Points, in no order, along strands that fork and pass close to each other.
In the rows, zero is written as 100.
Points whose rows are less than 121 apart are linked; no others are.
Vas: [101 102 104  86  92 143 135  98 118  84 136 129 103  64 106 100  76 116
  71  87 116 101  84 138  92  84 139  94  85 120 136 108 101 141]
sapuv: [ 94  89 101  72 110 108 119 119  93  86 113 117  82 106 134 136  88  89
 162  93 116  96 108 116  79  82 151  90  54  96  82 116  93  86]
gif: [125  65  97 115  78  43 116  69 101 122  64  95  84  82  72  88 147 123
 153  96  90  97  92  88 133 122  66 107 139 125  87  66 109 101]
kelib: [132  75  95 104  57  83 109 119 126 130 116  90  68 101  96  78 100  85
  85 117 110 123 117  92  90 115 144  59  90  70  92 139  80 115]
sivo: [ 97 124 116  89  62 132  98 111  80  55 105 119  88 108 110 128  76 121
 115  97 137  89  64  95 120  89 107 113 112 117  80  85 100  76]
vem: [ 99 112  79 113 118  60  81  92  77  65  91  94  89  94 102  88 132  70
 133 126 116 143  88  81 126  90 120  68 110  76  81 108  72  97]
fezi: [ 89 103  99 103  90 125 115 116 117  83 103 139  83  55 121 104  96 113
  90  85  80 117  68 123 124  82  94 113 113 124 142 118 127 141]
peren: [130 129  70 121  63 152 115 126 106 108 131 105  73  81 129 105  69 126
  73  91 124  91 131  80  86 114  88  67 121  85 101 110  92  92]
Kuvo: [ 75  86 121 104  87 122  91 103  92 110 125 103 133  88 127 122  85  81
 129 100  90  91  92 144 101  39 117 128  95 100 130 112 128 113]
zudam: [ 93 103  89 116  76  59  68 111  82 136  49  94 100 119  96 104  95  95
 149 131  79 100  82  60 138 121  90 106 136 103  69  92 120  82]
kipa: [ 86 106  63  99 107 119  90 116  78 111  58 143  85  82 149 119 100  70
 105 119 100  87  84 121  32 108 118  65  76  96  89  90 106  89]
mab: [125 139  93 103  59 124  92 103  69  75  95 108 113 104  75 100  78 123
  95  94 139  93  84  62 130 111 100 113 142 105  74  94  92  93]
Pimu: [ 62  91  70  75 151  96 112  94  88  75  87 151  98  99 120 107 133  77
 107 150  85 121  90 174  75  95 150  88  64 112 106  81 117 115]
suze: [103 116 138  60 107 139 106 102 115  70 105  74 132 115  92 109  69 103
  67  89  82  98  78 112  96  84 132 143  67 114 119 106 109  95]
sapiv: [123 125  50 101  75 146 133 111 113 116 126  95  90  59 134  97  68 120
  58  74 100  94 117  93  81 115  99  58  75  87 114 122  84 109]
Kisid: [ 87 124  98  67  85 113  94 130  86  80  83  99  86 129 123 121  74  87
 135  91 107 101  76 102  96  98 116  92  73 105  94  93  95  84]
Logeb: [134 109  89 111  51 114  69 113 115 160  90  85  98 125 111  81  88  79
  42  97  77 126 109  98 111 123  68  69 110  71 119 102 102 120]
San: [120 114 109  58 108  76  94 109  90  89  93  58  86 135  72  95 127  68
 107  96 115 145 108 112  68  97 143  53  64  77 102 103  83 110]
dad: [115 114 117  87 131  90 117  75 101  94 134  53  95  82  85  80  84 116
  77 116 125  89  99  85  66 107 131 102  68  96 105 105  64 108]
sibok: [ 84  94  82 106  88  66  57  98  67 141  70  86 100 113 115  75  95  70
 141 126  78 111  92  81 119 107  86  90 105  99 106  77 107  75]
lav: [135 108  75 126  80  93  96  83  97 146  97  57 134 101  55  86  98 111
  59  86  90  51 124  76 118 137  65 116 134 103  88  96 119 108]
zek: [106 103  74  75  84 122 105 109  99  77 112  70 117  77  70  77 101  99
  50  83  73 122  84  71 103 131  88  98  87 114  99 120 102  88]
toven: [ 86  81 101 132 102 104  97 107  86  96  94 151  85  81 111 114 117 128
 139 117 145  72 107  94  90  96  77 120 133 101  68 109 100  88]
refo: [ 85 109 114 108 100 121  84  88  67  87 106 104 149 104 121 127  90  64
 127  99  99 111  97 148 134  33 129 136  96  89 105  99 115 101]
bebi: [ 83 106  90 102  90 106  92 117 109  92  60 114  63  94 107 115 117 119
 109  85  76  88  71  83 111 129  44 129 110 117 100 105 128  86]
vot: [ 88 115  85 121  98 121 107 117 122  98  76 147  54  68 131 113 107 129
  84  81  92  98  76 109 106 108  52 114 111 110 122 115 117 125]
Besun: [ 95 111 143  82 106 108 134  84 109  70 128  94 126  96  83 118  86 119
  94 113  91  90  87 119 134  69 143 162  75 111  83 106 106 111]
gar: [ 69  61 140  96  74 123 102  90 103 119 130 115 117 101 115 123  79 114
 124 102  90  63  81 135 102  63 103 133  83 122 125  93 128  92]
fafi: [ 71  81 104  80  83  81 112 107 129 123  61 111  66 118  85  90 129 120
 108 105  56  97  75  95  92 145  49  99  93 120 126  81 122  75]
gop: [117 108  94 116  98 120  89  83  64 113 130  96 121  96 114  83  64  75
 114  62 135 102 133  91 105  72 101  99 107  92 124  85  76 105]
Vako: [ 66  93  75  78 162  70 120 110 102  78 109 140  82 120 114  83 132  87
 123 133  98 131 116 138  79  93 135  89  78 102 116 101  93 118]
fofof: [ 67 108  92 103 150 109  81 105 114  82  82  82 104  85 137 117 109  56
  80  99  69 109  76 132  96  86  97  91  84 103 137  98 137 105]
vuti: [ 80 105  85  90 139  99 101  92  92  86  87  83  96  96 133 102  98  58
 104  69  90 121 102 132  91  73 109  78  64 101 150  84 121 121]
livug: [118  64 152  79  91 119 124  95 110  91 112  98 118 114  69 120  91 148
  87  75 100  59 108  92  73  90  92 139 111 140  78  89 111  73]
muz: [ 61 105  97  81 117  90  80 121  86 103  71  83 111 138 116  97  89  71
 125 111  65  88  89  84  91 108  97 116  74 106 106  90 116  61]
Luse: [ 97 129 105  99 123  97  70 112 100  83  95  69 119 134  86 104  78  82
  94  83  80  81 100  60 120 111  81 130 109  97  88 100 101  82]
nug: [107 119  94 113 114 150  91 135 139  75 104 111  76  77 156 162  79 100
  80  80 110  94 101 123  74  74  98  75 117  86  92 125 115 106]
gusu: [115  56 134  64  86  97 130 105 130 100 124 102  93 102  71 111  94 148
  93  80  68  77 103  79  72 114  99 121  85 132  76 113  92  85]
kekip: [ 90 114 103 105 109 108  90  75  65  67  92 103 136 113 113 127  98  67
 132  90 104 130  99 110 151  55 131 121  81  89  77  92  81  85]
zagot: [ 66  88  73  95 120 117 108 100 107 109  76 157  81  71 138 119 104  93
 102 122  87  97  64 155  52 101 122  64  73 108 108  92 110 110]
fata: [ 90  87 118 124  88 108  64  87 103 123 104 102  90 105 120 100 107 109
  80 101 112  83  95 114  74 112  33  75 103  87 112  86  89  88]
golaz: [ 94 106  79 122 137 123  61 114 126  83  94  98  94  67 156 154 103  65
  75  93  78  91  84 137  84  86  78  78 100  84  95 124 125 115]
zibus: [ 89  89 108  96 117  62 114  58  74  84  88 136 124 108  71  82 133 113
 127 135  88 146 103  93 171  90  90 126 115 119  90  56  93  74]
Kuzo: [ 88  86 107  76 127  86 116 103 100  70 124 138  94 116  87  68 118 104
 103 115 102 125 106 120  97 104 118 108  87 110 107 103  76 119]
zukoz: [ 77  71 144 104 141  80 122  80 120  78 120  88 104  78  81 113 131 112
 106 108  75  92  82 106 109  83 104 155  83 109  89 117 123 108]
kekap: [127 106 107 122  82  66  73  72  86 116  54  86 118 107  67 105 110 113
 130  85  84  94  82  64 153 119  63 106 155 122  86  69 112  89]
gav: [115 143  90 114 141  94 113  87 104  71 124  58  99  59  94  87  88 105
  64 100 122  76 100  72  91 119 123 106  84  85  94 124  81 116]
Zofo: [ 86  71 157  98  89 122 112  71 102 100 124  97 120 112  91 102  76 136
  97  94 120  46 101 114  94  85  92 131  94 127 119  66 110  82]
goso: [ 90  95  93  87  97  89 121 114 110 123 102 130 101 115  68  45 105 108
  76 110  87 124 117  94  89 118  84 109 110 111 131  99  92 122]
mepi: [107 118  90  50 125  83 124 118 125 113  78  81  78 126  77  96 116  77
  85  83  81 156 112 116  50 110 133  40  67  84 124 104  88 115]
zugi: [113  93 119 127 100 119  77  81 120 121 120  82  94 112 112 121  88 116
  76  72  89  40 116  97  99 113  22 113 106  92 107  78 110  78]
Liko: [130 109  83  93  69 109  68 102  88  99 112  63 108  94  87  77  98  67
  66  75  90 133  94  80 108 116  88  69 104  88 106 107  84 103]
vore: [116  84  94 106  85  84  89 129 131 103 107 100  65  93 128 103 121  89
  94 100  93 126 111  92  73 106  90  52  94  61  80 144  72  99]
pav: [100 100 106 131 122  43  88 105 125 119 111  55  85 108  75  75 128  86
  77 127  96 106 121  61  95 111 103 104 116  65  79 127  93 117]
fak: [127  57 110  78  64  92 131 107 124 158 122  73 118 102  60  88  89 147
  59 109  82  74 125  82  61 130 106  91  97 118  74 120  94 100]
kabol: [126 103 113 125  83  79  84  89 117 145  83  59 110 135  80  97 103 114
  78  78  84  31 125  84 104 131  45 115 128  98 103  77 117  95]
denu: [131  58  95  97  42  89 116 114 119 143 120  93 103  91  69  77  95 117
  69 115 105  96 121  80  90 123 122  80 109 100  71 128  93 109]
Mez: [ 76  81 101 129 117  87  73  76  60  87  70 134 129  96  94 111 129 105
 130 127 115  82  87  88  99  98  87 128 116 101  49  96  97  75]
vogu: [105 100  51 103  76 115 103  82  85 114 102  54 140  72  53  81  97 129
  72  85  96  73  93  70 125 136  70 110 112 122  85 116 113  95]
kivun: [ 98 124 116 120  87  94  91 126 100 128 108  84  86 125 116 100  78  95
 118 126 153  80 127  89  76 107 109  83 122  73  85  99  87  98]
vodub: [123  74  97 112  69  48 137  86 123 121  88  86  59  86  61  79 148 122
 116  99  91  91  98  81 115 142  78 113 120 111  91  89 105 121]
tunan: [117 111  92 134  83 165  88 128 106  85 135 114  59  84 148 142  77 109
 101  87 120  92 128  97  99  89  70  75 129  88  94 101 103  77]
sitel: [129 120  89 108  57 106 112 103  83  79 102 105 131 106  66  97  84 111
 111 111 136 110 104  54 130 102 147  97 129  88  57 118  70  90]
bif: [105 128  92 147 108  66  72 117 106 142  99  76  81 118 108  89  93  79
  99 125 125  80 124  82 110 115  93  97 126  54  87 111  95 125]
sutup: [ 88  65 108  97  96  97 105 114 104  74 117 163  74  92  98 101 121 128
 132 120 131  96  96 116  86 107  99  97 106 105  76 122  80 101]
reko: [ 68  69 122 106 141  80 108  96 103  78  83 103 115 105  80 111 136 111
 115 108  85  85  95  90 101  95  84 161  98 115  65 106 122  83]
bizin: [114 128 122  82 115 143  84 107 109  82 114  58 118 114 102 123  48  92
  73  70  90  77  95  82  91  93 112 136  82 103 104 109 105  79]
Dep: [112 149  78 124 134  87  98  89  93  45 104  80 101  80 103 102  98  76
 107  90 122 108  95  70 129 100 134  88 105  74  90 118  75 112]
digo: [104 111  97  57 115 127 131 107 131 114  82 119  86 110 104 115  88 101
  91  52 101 129 101 138  51  93 127  41  73  88 120  90  72 114]
vuza: [ 89 125 121 100 101 122 105 118 100 125 107  90  82 127 123 104  79  97
 112 119 159  93 125 125  44 103 105  60  96  83 116  74  79  96]
gusol: [119  88 122  85  58  55 125  60  82  99 111 111 122 130  40  82 108 128
 114 121 102  93  95  94 146 120 135  92 113 121  66  69  77 105]
Tugid: [ 72  90 103  77 133  83 109  79  79  85 104 125 118 106 105  75 114  81
 111 127  83 143  98 109 154  76  87 134  96 118 147  64 133  67]
kas: [127 100  76 140  82  96  97  88  80 138 120 109 122  86  96  77  63 108
 113  84 115  89 145  55 127  92  91 109 143  93 100 100  79 108]
deba: [102 109 112 101  91  76 134  52  73  79  91 109 152 121  55  87 108 117
  96 106  81 119 107  75 163  97 111 122 106 124  79  62  81  86]
tukob: [ 68  98 102 103 136 131  56 117 105  79  70 115 132 112 112  95 117  70
  76 101  72 115  90 130 107  79  78 132 112 106 143 105 136  87]
mog: [ 93  81 108 126 111  41 114  93 126 114 107  73  56  90  85  90 142 121
 111 115  90  80 106  71  84 120  76 109  95  76  78 119  95 110]
gofeg: [114  85  83 109  94  79 106  95  80 128  97 119 125  94  72  43  93 112
  99  94  87 116 136  64 124  96  79 126 139 118 108  96  98 117]
dored: [114 107  73  74  97 141 138 107 117 103 114 122  95  79 105  95  80 108
  71  68 113 119 106 121  60 101 130  60  73 104 123 110  73 120]
Fosup: [ 73  92 108 101 124 114  62  84  77  82  74 117 127  95 109  72 112  86
 101 113  83 120  83 120 146  79  71 138 111 117 151  75 135  82]
mimot: [ 87  81  92 121  87  82  64 101  99 124  94 114  72  92 118  90 129  96
  91 124 103 114  84 115  72 113  57  54 102  78  99 104  79  99]
pil: [106 115  96  88  94  61  77  99  84  85  91  79  82 124  79  69 133  66
 104 135 129 150  81 108 111 100 130  59 107  85 101  92  82 118]
Libu: [108 107 121  65 139 113 124 112 109  72  95  90  97  99 129 155  85  91
 128  96 121 105 112 145  68  58 163  96  61  90  95 115 114 120]
kos: [108 100  93 106 127 100  96  85  69 105 113  87 101  96 125 100  91  65
 123  54 131 108 138 120  83  63 111  74  74  83 131  89  92 120]

A fork is a point with three links, a tip a point with one. Leave the first point through the second and follow the links. Name the first fork or tip that comes.
dad; gav -> dored
vogu; lav -> kekip
pav; mog -> muz
kekap; gif -> vuza
gusol; deba -> fofof
bizin; suze -> Kuzo
dored; digo -> dad

Follow the links from the first point to the second, and from the first to the third. Name the last point that the two ways share.
nug; gusol; Pimu -> fofof
San; deba; bebi -> dored
kekap; Mez; sitel -> muz
gop; dad; zibus -> fofof
